A landscape with many peaks, sampled at points; each row gives a point and its height.
From any point a climber takes the steepest step (rise divided by distance) to one of its 2 nearest points. It stops when none of these is higher. Distance is the straight distance between rows; heights are no part of it.
q974: -.28 .06 .30 -.14 .20 .05 .25 -.12 -.07 -.12 .04 -.12 .25 .22 -.28 -.07 -.07 -.18 .16 -.08 .13 .15 -.10 -.09 -.04 -.11 .05 .09 -.04 .28 -.03 -.09 -.06 -.12  (h 22.9)
q101: .37 .10 .13 .18 .01 -.09 -.04 .21 -.06 -.10 .01 .10 -.34 .11 -.09 .07 -.05 .25 -.12 -.01 -.07 .07 .14 -.02 -.06 .06 -.21 -.15 -.13 .04 -.03 .12 -.17 .06  (h 43.8)
q367: .13 .09 .29 .00 -.24 .05 -.20 .13 -.33 -.10 .18 -.13 -.01 .18 -.17 .35 -.14 -.14 .06 -.17 -.10 .31 .06 .09 -.11 .15 .19 .20 -.13 -.07 -.12 .08 -.08 .07  (h 29.1)
q320: .18 -.02 -.25 -.12 -.16 -.10 -.30 -.29 .10 .21 -.20 -.03 -.06 -.16 .08 .11 .10 -.01 -.06 -.07 .34 .11 -.04 .11 .08 .11 .21 .12 -.37 -.17 -.05 -.24 .22 -.04  (h 10.1)
q437: -.18 .10 .05 -.07 .16 -.04 .28 -.04 -.06 -.09 .10 -.11 .07 .17 -.19 -.08 -.05 -.13 .09 .06 .16 -.05 -.22 -.14 .10 -.20 -.02 .00 .06 .31 -.02 -.20 -.05 .00  (h 25.9)
q592: -.05 .01 -.04 -.09 .09 .04 -.10 .27 .24 .23 .00 .21 -.08 -.18 -.25 -.12 -.03 .20 -.14 -.07 -.19 -.14 -.03 .16 .24 -.13 -.12 -.11 .39 -.05 .15 .14 -.09 -.07  (h 37.3)
q266: -.30 .13 -.18 .02 .16 .22 .17 .32 -.19 .06 .13 .07 -.04 .12 -.25 -.08 -.18 -.02 .10 -.14 -.49 -.27 -.11 .04 .14 -.26 -.13 .10 .28 .05 .26 .08 -.17 .07  (h 43.1)
q185: -.27 -.01 -.18 .21 .01 .03 -.04 -.12 .07 .11 -.03 .04 .19 -.15 -.05 -.07 -.15 .12 .15 -.14 .03 .02 .12 -.18 .17 -.11 .19 -.17 .08 -.32 -.03 -.12 .14 .08  (h 54.4)
q464: .07 -.04 -.28 .07 .20 .09 -.08 .31 .11 .29 .01 .25 -.03 -.08 -.11 -.07 .06 .15 -.13 -.07 -.26 -.28 -.14 .28 .31 -.09 .08 .07 .41 -.17 .00 .02 -.21 -.05  (h 33.7)
q681: -.23 .11 -.09 .06 -.08 -.01 -.09 .05 -.12 -.12 .09 -.20 .02 -.13 -.05 .07 -.17 -.23 .12 -.02 .13 -.06 -.03 .10 .03 .22 .05 .03 -.10 .18 .06 -.21 .31 .11  (h 51.0)
q869: .07 -.04 -.24 .12 .12 .00 -.13 .34 -.04 .14 -.10 .20 .12 -.02 -.04 -.02 .11 .10 .02 .01 -.12 -.18 .02 .37 .30 -.09 .01 .24 .24 -.15 -.08 -.05 -.16 .02  (h 30.9)
q434: .29 .07 .18 .03 .18 -.10 .11 .10 .02 -.15 -.12 -.09 -.05 .23 -.14 .03 .15 .01 -.02 .14 .11 .22 -.14 .05 .02 -.07 -.06 .00 -.09 .15 -.02 -.02 -.10 -.05  (h 35.1)
q549: .53 .08 .14 -.03 .06 -.08 .05 .20 .01 -.03 .07 -.24 -.33 .26 -.14 .14 .08 .07 -.13 .10 .06 .17 -.14 -.16 -.04 .00 -.13 -.19 -.16 .08 .00 -.02 -.24 .02  (h 39.5)
q876: .14 -.26 -.29 .00 -.01 .03 .21 -.02 -.02 .00 .18 .01 .13 .08 .03 -.11 .13 -.07 -.06 .11 -.03 .13 -.06 -.17 -.11 .09 .01 .05 -.16 -.08 .08 -.08 .10 -.03  (h 57.3)
q19: .02 -.07 .30 -.14 -.08 -.07 -.11 -.01 .06 -.15 -.13 .20 -.04 -.04 .02 -.19 .14 -.01 -.07 -.01 .06 .04 .09 .28 -.06 -.09 -.11 .10 .09 .21 -.02 .15 .07 -.10  (h 21.0)
q96: -.06 .07 .05 -.23 -.09 -.09 -.16 .03 -.15 -.05 -.10 -.18 .20 -.04 -.04 .15 .05 -.24 .06 -.25 -.07 .06 -.02 .20 -.05 -.11 .09 .30 .20 .12 -.11 .03 .01 -.01  (h 25.1)
q173: .07 -.05 -.13 .03 -.25 .05 -.21 -.08 -.09 .09 .14 .00 .17 -.18 -.17 .33 -.13 .09 .14 -.23 -.13 .25 .04 .04 .06 -.08 .03 -.12 .20 -.17 .18 .07 .00 .05  (h 23.0)
q565: -.27 .13 .03 .33 -.04 .18 .03 .16 -.17 -.09 -.15 .08 -.03 .20 .23 -.30 -.07 -.04 .18 .05 -.22 -.16 .21 .16 -.14 .24 -.04 .06 .05 .05 -.11 .20 -.05 .15  (h 55.0)
q581: -.33 .10 .25 .24 -.13 .05 .11 .19 -.20 -.21 .19 -.19 .19 .08 -.03 .09 -.28 -.13 .07 .07 .14 -.05 .03 -.26 -.12 .10 -.05 .08 -.10 .06 -.06 .03 .05 .10  (h 13.8)
q332: -.21 -.10 -.17 -.11 -.02 -.02 -.14 -.39 .13 .22 -.05 .04 .01 -.11 .34 -.13 -.03 -.10 -.15 .00 .18 -.30 .25 -.01 -.06 -.01 .03 .09 .03 -.15 -.11 -.05 .06 -.12  (h 52.2)
q803: -.14 .01 .29 -.04 -.09 .00 -.06 -.04 -.02 -.17 -.07 -.11 .14 -.01 .22 .12 -.03 -.08 .05 .10 .22 .02 .12 .04 -.13 .01 -.03 .01 .04 .05 -.08 .10 .20 .11  (h 23.6)
q738: -.33 .17 .25 .16 -.18 -.09 -.02 -.07 -.20 -.09 .01 -.05 .08 -.13 -.09 -.01 -.29 -.19 .13 -.12 .14 .07 .15 -.21 -.17 .17 -.06 -.10 -.21 -.08 -.08 .12 .08 .08  (h 11.9)
q155: .20 -.08 -.38 .09 -.04 -.10 .12 -.24 .38 -.11 -.07 .05 -.07 .01 .38 -.04 .10 .10 -.02 .10 .13 -.12 -.07 -.24 -.01 .04 .07 -.22 -.20 -.08 .17 -.19 .10 .02  (h 12.6)
q160: -.32 -.17 -.21 -.04 .02 .12 .09 -.33 .14 .15 .07 .08 -.04 -.07 .15 -.36 -.01 -.02 -.05 .06 .05 -.34 .12 -.15 .17 -.04 -.02 .04 -.04 -.13 -.12 -.06 -.06 -.18  (h 48.9)
q342: -.12 .10 .10 .15 -.14 -.12 -.06 -.01 -.30 .03 .03 .12 .05 -.05 .00 .05 -.23 .06 .12 -.08 -.05 .30 .23 -.08 -.20 .12 .01 .03 -.23 -.33 -.24 .12 .02 .12  (h 10.4)
q830: .06 .09 .06 .17 .03 -.12 -.08 -.10 -.09 -.04 -.09 .19 -.16 -.08 .22 -.16 .00 .07 .09 -.03 -.04 .17 .33 -.06 -.10 .16 .08 -.12 -.40 -.39 -.29 .01 -.11 .08  (h 8.9)
q183: -.11 .14 .14 -.15 .15 .01 .00 -.07 .26 .13 -.10 .01 .10 -.07 -.16 -.23 .02 .15 -.03 -.05 -.07 -.16 -.01 -.11 .13 -.29 .03 -.08 .21 -.05 -.12 .08 -.11 -.04  (h 45.5)
q215: .06 .12 -.18 -.08 .03 -.19 .16 -.18 -.01 .03 -.05 -.07 -.01 .20 -.22 -.15 .12 .07 .05 -.02 .12 .03 -.22 -.05 .14 -.25 -.01 -.02 .06 .15 -.09 -.16 -.22 -.15  (h 30.2)
q928: .09 -.09 -.19 .02 .14 .26 .05 .02 .08 -.04 .00 .06 .09 .00 .14 .13 .12 .04 .17 .13 -.27 -.15 .00 .03 -.05 .35 .15 -.21 .13 .13 .19 .02 .05 .20  (h 22.3)
q465: .09 -.04 -.02 .10 -.04 -.07 -.04 -.18 .14 .11 -.03 .21 .06 -.11 .25 -.11 -.03 .05 .03 -.03 -.16 -.02 .12 -.16 -.07 .09 .07 -.20 -.27 -.36 .04 .03 -.05 -.10  (h 6.9)
q575: .22 .04 -.06 .19 -.12 -.16 .00 -.01 .00 -.14 .05 .20 -.27 -.06 .10 -.01 -.09 .07 .01 -.04 -.07 .13 .37 -.06 -.07 .14 -.21 -.13 -.20 .01 -.04 .20 -.23 -.06  (h 46.7)
q311: .13 .09 .34 .01 -.20 -.05 -.08 .19 -.20 -.07 .15 -.17 .17 .18 -.23 .18 -.05 -.08 .01 .03 -.11 .21 -.17 .00 .00 .03 .07 .16 -.16 -.05 -.06 .03 -.11 -.11  (h 31.7)
q275: .01 .12 .14 .02 .17 .23 .05 .17 .01 -.05 .06 -.15 -.08 .09 -.21 .11 -.10 -.16 .09 -.06 -.32 -.12 -.07 -.10 -.09 .26 .05 -.19 .07 .14 .30 .09 -.14 .07  (h 34.4)
q170: .08 -.06 .23 -.16 .13 .04 .14 .19 .11 .04 -.01 -.02 .17 .00 -.25 .16 .11 .03 -.09 -.04 -.20 .10 -.21 -.19 -.15 -.17 -.02 -.05 .28 -.04 .17 .29 -.20 -.01  (h 39.3)
q647: .06 .06 .46 -.15 -.09 -.02 -.15 -.02 .01 -.08 -.03 .17 .03 -.09 -.03 -.02 -.07 -.08 -.03 -.11 -.17 .18 .11 .15 -.16 .06 -.03 -.04 .02 .13 .08 .34 .00 -.10  (h 23.7)
q104: .30 -.10 .10 -.12 .05 .04 -.13 -.25 -.10 .22 .13 .04 -.04 -.12 -.12 .06 .21 .22 -.10 -.06 .07 .21 .12 .05 .23 -.14 .12 .09 -.14 -.09 -.34 -.08 .05 -.14  (h 18.8)
q987: .14 -.02 .14 .17 .05 .08 -.03 -.08 -.04 -.15 -.15 .00 -.19 .27 .14 -.16 .28 .22 .02 .31 .26 -.16 -.23 .23 .20 -.09 .04 -.02 -.07 .08 -.10 -.19 .02 -.10  (h 17.0)
q490: .12 -.13 .12 -.18 -.05 -.10 .20 -.38 .10 -.10 .03 .09 -.04 .12 .02 -.03 .16 .14 .00 .16 .35 .28 -.11 -.15 -.09 -.14 .05 -.14 -.10 .07 .06 -.18 .15 -.26  (h 32.7)
q484: .26 .24 .15 -.01 -.01 .15 .04 .24 .02 -.08 .11 -.16 -.35 .07 -.13 .07 -.13 -.12 -.07 -.11 -.20 -.09 -.08 -.12 -.19 .28 -.11 -.28 -.09 .25 .24 .13 -.22 .05  (h 37.1)
q179: -.12 .06 .22 -.20 .02 -.07 .04 -.17 -.02 -.03 -.05 -.05 .16 -.02 -.24 -.14 -.05 -.12 .07 -.11 .06 .34 .10 -.01 -.01 .03 .12 .05 -.11 .15 -.16 .06 -.04 -.04  (h 20.6)
q754: .10 .04 .02 -.08 .11 -.02 .25 -.15 .20 -.01 -.06 -.06 -.20 .13 .05 -.22 .06 .04 -.05 .24 .10 -.17 -.16 -.31 -.13 -.03 -.17 -.18 -.04 .11 .13 .08 -.19 -.09  (h 19.3)
q207: -.36 .05 -.19 -.06 .05 -.08 -.02 -.22 .18 .16 -.10 .14 .16 -.22 -.15 -.32 -.13 .02 .08 -.25 -.03 -.13 .18 -.04 .21 -.18 .05 -.06 .15 -.06 -.04 -.01 -.06 .01  (h 50.1)
q454: .26 .17 .09 .32 -.01 -.11 -.05 .08 -.07 -.20 -.21 -.15 -.15 .27 -.10 -.02 .09 .14 .04 .24 .29 -.17 -.17 .14 .32 -.24 .00 .03 -.11 .14 -.23 -.21 -.07 -.07  (h 21.1)
q700: -.29 -.01 -.16 .17 -.06 .13 -.11 -.01 -.19 .01 -.04 .11 -.02 -.01 .27 -.12 -.09 -.01 .02 -.05 -.13 -.16 .31 .28 -.11 .29 -.05 .11 .14 -.06 -.04 .08 .03 .11  (h 52.9)
q819: .14 .19 .03 .06 -.11 -.25 -.03 -.04 -.04 .03 -.21 -.05 -.10 .15 -.10 -.15 .14 .19 -.01 .02 .30 -.01 -.18 .19 .27 -.36 -.01 .08 -.06 .16 -.24 -.14 -.13 -.13  (h 25.5)
q344: .31 .07 .02 .01 -.02 -.12 .09 -.05 -.17 -.17 -.05 -.03 -.20 .31 -.07 -.04 .16 -.04 -.04 .19 .22 .26 -.06 .12 -.01 .06 .06 .17 -.34 .18 -.14 -.14 -.08 -.03  (h 31.5)
q188: .30 -.09 -.11 .16 -.05 -.16 .13 -.01 .29 -.03 -.15 .15 .08 -.11 .28 -.08 .07 .11 .03 .12 -.11 -.05 -.10 -.16 -.01 .13 .00 -.27 -.22 -.28 .20 .01 .05 .04  (h 8.5)
q388: -.10 -.15 -.07 -.32 -.14 -.01 -.27 -.24 -.04 .33 -.09 -.22 .13 -.22 .20 .26 .13 -.03 -.18 -.12 .23 .04 -.06 .07 -.01 -.07 .14 .23 .02 -.22 -.23 -.19 .28 -.01  (h 19.1)
q605: -.06 .00 -.15 -.03 .13 .05 .20 .30 -.06 -.04 .10 -.13 .02 .00 -.32 .20 -.08 .03 -.03 -.04 -.36 -.17 -.26 -.18 .05 -.32 -.16 -.08 .35 .14 .29 .06 -.22 .16  (h 47.9)
q775: .28 -.20 .05 .08 .09 .21 -.09 -.01 .08 .19 .29 .09 -.14 -.12 -.03 .04 .12 .22 -.06 .05 -.05 .08 .20 .01 .19 -.06 .07 -.16 -.06 -.27 -.05 -.07 .05 -.07  (h 15.0)
q262: .01 -.11 -.33 .14 .08 -.04 -.01 .19 .01 .00 -.05 .16 .17 .02 .12 -.08 .15 .14 .01 .13 -.23 -.10 -.01 .23 .08 .04 -.01 .15 .22 -.10 -.01 .06 .04 .04  (h 28.3)
q89: -.09 -.16 -.35 .05 -.15 -.02 .10 .11 -.17 -.15 .09 -.04 .15 -.04 -.04 .32 -.03 -.09 .06 -.01 -.15 .02 .00 -.06 -.20 .06 -.11 .14 .23 .15 .23 .08 -.02 .04  (h 18.1)
q946: .10 -.20 -.14 -.27 -.14 -.14 -.12 -.29 -.02 .20 -.08 -.12 .12 -.06 .08 .19 .18 .12 -.06 -.01 .38 .26 -.17 .01 .01 -.21 .20 .18 -.16 -.14 -.22 -.24 .27 -.07  (h 14.7)
q763: .14 .05 .00 .05 .04 .05 .03 .30 -.05 -.14 .12 .01 -.11 .02 -.09 .08 -.01 -.09 -.01 .04 -.11 -.14 -.04 .08 .04 -.03 -.16 .08 .22 .25 .01 .12 -.10 .02  (h 13.5)
q164: .09 -.06 .24 -.08 .03 -.04 -.07 -.27 .08 -.08 -.12 -.03 .21 -.01 .14 .06 .11 .04 .00 .10 .28 .15 -.05 -.09 -.09 -.14 .08 -.06 .03 .01 -.14 .01 .07 -.09  (h 27.6)
q153: .07 -.15 -.15 .18 .05 .09 .32 .11 -.11 -.05 .11 .08 .06 .13 .18 .00 .04 -.07 .09 .09 -.31 .12 .10 -.13 -.20 .27 -.06 -.15 -.14 -.13 .08 .04 .02 .09  (h 61.5)
q236: -.14 .14 .12 -.11 -.10 -.02 -.12 .14 -.34 -.16 .14 -.12 .09 .09 -.18 .25 -.16 -.32 .09 -.20 -.02 .15 -.03 .25 -.13 .10 .05 .35 .04 .15 -.14 -.08 .03 .09  (h 27.2)
q398: .16 .04 .25 -.05 -.17 -.05 -.19 -.02 -.09 .09 -.01 .07 .00 -.12 -.12 .26 -.03 .08 .04 -.19 -.15 .31 .05 .03 -.11 .05 .02 -.06 .01 -.05 .07 .23 -.13 -.04  (h 26.2)
q857: -.34 .03 .37 .01 -.12 .12 -.09 .04 -.18 -.11 -.01 -.17 .33 .19 -.07 .32 -.11 -.23 .17 -.16 -.12 -.09 -.04 -.10 -.18 -.05 .07 .23 .23 .03 .16 .19 -.09 .02  (h 18.3)
q478: .28 .00 .27 -.09 .28 .16 .07 -.06 .20 .06 .06 -.01 -.45 .10 .05 -.13 .21 .27 -.23 .14 .19 .01 .04 -.08 .01 -.18 -.21 -.24 .08 -.04 -.07 .14 -.09 -.05  (h 8.8)
q481: -.55 .00 -.28 -.04 .04 .13 -.03 .09 -.27 .15 -.05 -.03 -.02 -.08 .17 .04 -.12 -.16 .05 -.13 -.12 -.27 .13 .16 -.18 .09 -.11 .23 .23 -.11 -.05 .03 .17 .21  (h 50.8)
q107: -.18 -.16 -.32 -.19 -.01 -.14 .05 -.14 .01 .19 -.03 .12 -.02 -.08 .18 -.11 .01 -.05 -.07 -.04 .22 .25 .22 .04 -.13 -.01 .03 .26 -.04 -.18 -.18 -.18 .30 -.08  (h 45.6)
q347: .28 -.06 -.22 -.10 -.07 -.11 -.23 -.30 .27 .09 -.18 .04 .06 -.28 .29 .13 .09 -.04 -.02 -.07 .12 -.10 .00 .11 .04 .26 .19 -.06 -.28 -.19 .19 -.17 .15 .00  (h 6.5)
q598: -.04 -.03 .02 -.09 -.03 -.02 .16 -.20 .13 -.01 .08 .11 .03 -.01 -.18 -.09 .02 .10 .00 .00 .32 .37 -.14 -.07 .10 -.23 .05 -.11 -.07 .18 .06 -.23 .29 -.16  (h 37.4)
q501: .04 -.24 -.16 -.28 -.19 -.06 -.10 -.31 .09 .10 .08 .16 -.04 -.20 .27 .04 .10 -.11 -.21 -.07 .08 .21 .22 .09 -.26 .10 .11 .18 -.15 -.11 .03 -.12 .27 -.09  (h 44.5)
q833: -.28 .13 -.17 .05 -.24 -.17 -.06 .23 -.09 -.09 -.13 -.03 -.16 -.09 .17 -.12 -.16 -.09 -.01 -.01 .39 -.22 -.15 .24 .15 -.08 -.18 .28 -.05 .15 -.19 -.20 .20 .02  (h 43.0)
q489: .13 -.01 .48 -.04 .05 .09 .09 .19 -.06 -.07 .06 .00 .22 .22 -.11 .14 .10 -.05 -.01 .07 -.12 .27 -.13 -.04 -.14 -.05 .01 .08 .05 -.08 -.08 .25 -.16 -.10  (h 35.2)
q444: -.04 .07 .09 -.26 .17 .04 .06 .11 .20 .11 .02 .15 -.01 -.14 -.19 -.30 .02 .03 -.12 -.11 -.13 .00 -.10 .04 .12 -.24 -.09 -.08 .23 .00 .19 .11 .02 -.04  (h 41.1)
q776: -.06 -.02 -.22 .19 -.16 -.26 -.01 .09 -.09 -.06 -.12 -.01 -.01 .02 .14 -.16 -.01 .04 -.03 .21 .29 -.11 -.16 .12 .12 -.02 -.03 .15 -.11 -.13 -.12 -.16 .10 .00  (h 37.9)
q815: .10 -.13 -.18 -.03 .10 .02 .20 -.34 .35 -.02 -.11 .06 -.04 .09 .27 -.08 .13 .13 .00 .15 .04 -.09 -.02 -.36 -.16 -.05 -.01 -.21 -.09 -.02 .03 -.05 -.02 -.08  (h 15.7)
q792: -.05 .12 .18 -.05 .33 .17 .16 .18 .19 -.03 .03 -.25 -.13 .05 -.22 -.01 -.12 -.19 -.04 -.01 -.16 -.16 -.28 -.24 -.05 .05 -.02 -.23 .05 .27 .45 .12 -.10 .13  (h 30.8)
q816: .13 .09 -.14 .11 .33 .36 .08 .20 .13 .04 -.10 .12 -.11 .05 .18 -.07 .03 .04 .15 .06 -.39 -.18 -.05 .06 .05 .37 .14 -.33 .14 .02 .23 .13 -.04 .30  (h 20.3)
q587: .21 -.11 -.24 .21 -.02 -.15 -.05 .04 .02 .10 -.15 .01 .03 .05 .12 -.10 .20 .16 -.08 .28 .21 -.08 -.14 .17 .24 .00 .08 .09 -.21 -.26 -.10 -.24 .06 -.05  (h 33.8)
q699: -.12 .03 -.27 .05 -.18 .13 -.05 .03 -.26 .11 .15 -.08 .05 -.10 -.17 .30 -.11 .00 .14 -.19 -.18 -.05 -.04 .06 .00 -.04 -.09 -.07 .21 -.09 .25 -.02 -.04 .11  (h 20.4)
q62: .01 .28 .20 -.13 .17 .08 .09 .20 .26 .00 -.07 -.24 -.20 .17 -.29 -.13 -.05 -.15 -.16 .03 -.03 -.14 -.41 -.13 .07 -.09 .00 -.05 .13 .27 .21 .09 -.18 -.06  (h 26.1)
q80: .20 -.09 -.15 -.02 .05 .04 .04 .08 .07 -.17 .10 .03 -.15 -.04 .11 .10 .09 .12 .00 .05 -.03 -.11 .12 .11 -.05 .11 -.12 -.07 .22 .43 .09 .06 .02 .01  (h 11.3)
q835: .07 .01 .19 .02 -.09 -.02 .01 -.16 .06 -.02 .11 .10 -.15 -.06 .03 -.16 -.01 -.02 -.08 .12 -.03 -.11 .25 -.11 -.10 .15 -.17 -.09 -.14 .04 -.14 .17 -.19 -.11  (h 49.7)
q283: .06 -.02 .01 .09 .06 .04 -.02 .18 .14 -.15 -.13 .08 .22 .06 .14 -.02 .11 .02 .10 .11 -.27 -.02 -.11 .08 -.11 .22 .08 -.05 .14 -.05 .15 .17 -.03 .15  (h 25.2)
q357: .29 -.15 -.40 .24 .12 -.11 -.01 -.15 .18 .21 -.15 .16 -.09 .05 .05 -.15 .22 .27 -.15 .12 .20 -.07 -.06 .24 .37 -.15 .16 -.03 -.12 -.13 -.10 -.32 -.09 -.17  (h 29.6)
q791: .35 .15 .17 .05 .10 .07 -.04 .13 .00 -.04 .10 -.02 -.42 -.06 .07 .17 -.09 -.03 -.02 -.02 -.26 -.10 .09 -.06 -.11 .24 -.12 -.33 -.19 -.02 .14 .10 -.30 .02  (h 40.1)
q77: -.05 -.22 -.16 -.01 -.13 -.06 -.10 -.25 .10 .00 .03 .15 -.06 -.10 .49 .00 .03 -.03 -.17 .06 .13 -.09 .31 -.05 -.25 .19 -.06 .06 -.19 -.15 -.07 .06 .18 -.10  (h 48.7)
q18: -.25 -.05 -.27 .19 .06 -.11 .07 .09 .05 .12 .00 .00 .18 -.18 -.20 -.17 -.18 .08 -.02 -.09 .03 .08 -.06 -.08 .32 -.18 .17 -.21 -.04 -.32 -.04 -.35 .15 .09  (h 50.2)
q875: -.42 .05 -.14 -.16 .10 .05 .16 .23 -.15 -.17 -.03 .18 .12 -.02 -.14 .00 -.19 -.11 .12 -.24 -.42 -.26 -.08 -.05 .07 -.26 -.17 .26 .25 .19 .29 .08 -.17 .12  (h 40.2)
q734: -.06 .04 .29 -.18 .22 .01 .26 .06 .23 -.04 -.04 -.08 -.16 .21 -.13 -.19 -.02 -.03 -.09 .08 .02 -.05 -.15 -.21 -.14 -.12 -.22 -.07 .16 .27 .07 .25 -.17 -.12  (h 22.4)
q72: -.31 .03 .31 .21 -.14 .11 .13 .29 -.12 -.28 .19 -.12 .22 .21 -.10 .14 -.27 -.12 .18 -.08 -.11 -.07 -.10 -.16 -.08 .01 -.06 .04 .12 .19 .12 .12 -.04 .02  (h 15.9)
q965: .30 -.05 .17 .00 -.12 .06 -.41 -.05 -.16 .07 .03 .00 -.15 -.13 -.08 .21 .10 .26 -.17 .02 .09 .07 .18 .28 .33 -.05 .02 .18 -.24 -.12 -.14 .00 .02 -.02  (h 23.3)
q911: -.07 .00 -.04 -.19 -.22 -.14 -.32 -.13 -.04 .21 -.08 -.16 .12 -.22 .01 .10 -.02 -.15 -.02 -.15 .15 .00 -.04 .10 .01 -.05 .12 .21 .03 -.07 -.16 -.05 .18 .00  (h 22.2)
q640: .29 .01 .07 .00 -.19 -.22 -.16 -.02 -.24 -.05 .02 .01 -.20 .07 -.16 .13 .13 .13 -.08 .13 .18 .30 -.03 .23 .11 -.06 .03 .23 -.21 .06 -.14 -.04 .03 -.07  (h 27.9)
q834: .01 -.02 -.24 .13 -.09 -.15 .16 .21 -.13 -.19 .13 -.16 .11 .10 -.09 .20 -.10 -.12 .01 .11 .01 -.01 -.06 -.01 -.04 -.05 -.20 .15 .17 .29 -.06 -.01 -.12 .01  (h 15.8)
q122: -.39 -.12 -.19 -.14 .10 -.01 .05 .01 -.18 .05 -.08 -.02 .11 -.12 .15 -.04 -.05 -.18 .05 -.09 .02 .08 .18 .01 -.30 .00 .03 .24 .05 -.10 -.12 -.09 .30 .11  (h 48.5)
q764: .07 .07 -.15 -.02 .08 -.03 -.25 -.27 .24 .13 -.16 .13 -.05 -.35 .07 .02 .01 .04 .03 -.15 .13 -.17 .13 .13 .14 .13 .15 -.13 .08 -.01 .03 -.13 .09 .04  (h 3.3)
q406: .34 -.22 .05 -.16 .22 .15 .09 -.10 .16 .14 .14 .02 -.19 .05 .04 -.01 .28 .15 -.18 .25 .04 .03 .04 .00 .12 -.11 .02 -.06 .10 -.05 -.03 -.08 .00 -.21  (h 11.8)
q937: .00 -.05 -.08 .04 -.06 -.11 .07 -.08 .05 .13 .09 -.04 .10 -.07 -.12 -.16 -.12 .01 -.04 .09 .22 .21 -.13 -.15 .20 -.15 .15 -.12 -.30 -.11 -.05 -.24 .20 .08  (h 43.7)
q947: -.15 -.01 -.05 .09 .06 .11 -.09 -.18 .00 .06 .10 -.10 .08 -.20 .00 .05 -.04 -.03 .12 .00 .10 -.18 .18 -.16 -.05 .12 .11 -.17 -.08 -.21 -.06 -.12 .12 .13  (h 58.5)
q749: -.36 .23 -.08 .07 -.18 -.08 -.14 .27 -.07 -.11 -.15 -.14 -.13 -.01 .29 .00 -.18 -.13 .08 .01 .22 -.23 -.03 .19 .03 .16 -.09 .17 -.06 .27 -.07 -.14 .37 .19  (h 46.8)
q24: -.06 -.06 -.07 -.22 .01 -.09 .04 -.27 .01 .08 .08 -.02 .11 -.10 -.22 -.01 .02 -.14 .01 -.13 .03 .31 .11 -.19 -.05 -.11 .06 .10 -.10 -.05 -.08 -.02 -.04 -.10  (h 18.7)
q703: -.26 .05 -.11 .05 .09 .20 .04 -.01 -.18 -.04 .14 -.16 .11 -.03 -.06 .03 -.11 -.18 .15 -.06 -.11 -.12 .01 -.05 -.05 .25 .12 .03 -.06 .05 .17 -.17 .18 .22  (h 54.3)
q323: .08 -.13 -.05 -.04 .17 .14 .22 .17 .06 .11 .15 -.09 .05 .11 -.16 .12 -.08 .06 -.11 -.02 -.22 .03 -.10 -.32 -.13 -.19 -.08 -.19 .29 -.09 .24 .16 -.17 .03  (h 42.9)
q730: -.02 -.09 -.14 -.06 .07 .03 .05 -.17 .14 .17 .08 .09 -.19 -.17 .00 -.26 -.02 -.02 -.11 -.02 -.12 -.17 .18 -.04 .04 .12 -.04 -.03 .01 -.01 -.02 .05 -.20 -.20  (h 46.6)
q228: -.12 .00 .02 .29 -.18 .15 .14 .26 -.15 -.13 .04 .05 .05 .06 .31 -.10 -.10 .02 .10 .07 -.29 -.12 .07 -.13 -.14 .35 -.21 -.16 -.05 .03 .04 .14 -.07 .11  (h 58.1)
q385: -.23 .08 .49 -.06 -.14 -.02 -.18 -.05 -.10 -.19 -.08 -.18 .36 .11 .09 .27 -.06 -.17 .05 -.07 .08 .01 .03 -.09 -.18 -.12 .03 .04 .08 .06 -.07 .21 .13 .01  (h 20.7)
q476: -.12 -.05 .36 -.01 .04 .12 -.06 .00 .10 -.16 -.09 .13 .08 -.01 .24 -.14 .18 .05 -.02 .09 .02 -.10 .07 .32 .04 .09 -.02 .00 .13 .18 -.02 .20 .22 .08  (h 19.6)

Call two points neighbours if one is among the 2 nearest of the other. Go from one point of each pair to the other, from neighbour to neighbour, staying as high as possible. Name the lowest point that can't be avoided.
q332, q153 => q501
q835, q332 => q730
q398, q947 => q476

For each start below, name the point where the climber stops.
q107 => q153
q347 => q605
q763 => q398
q830 => q947
q283 => q947
q385 => q947
q236 => q605
q406 => q835
q357 => q947
q478 => q835
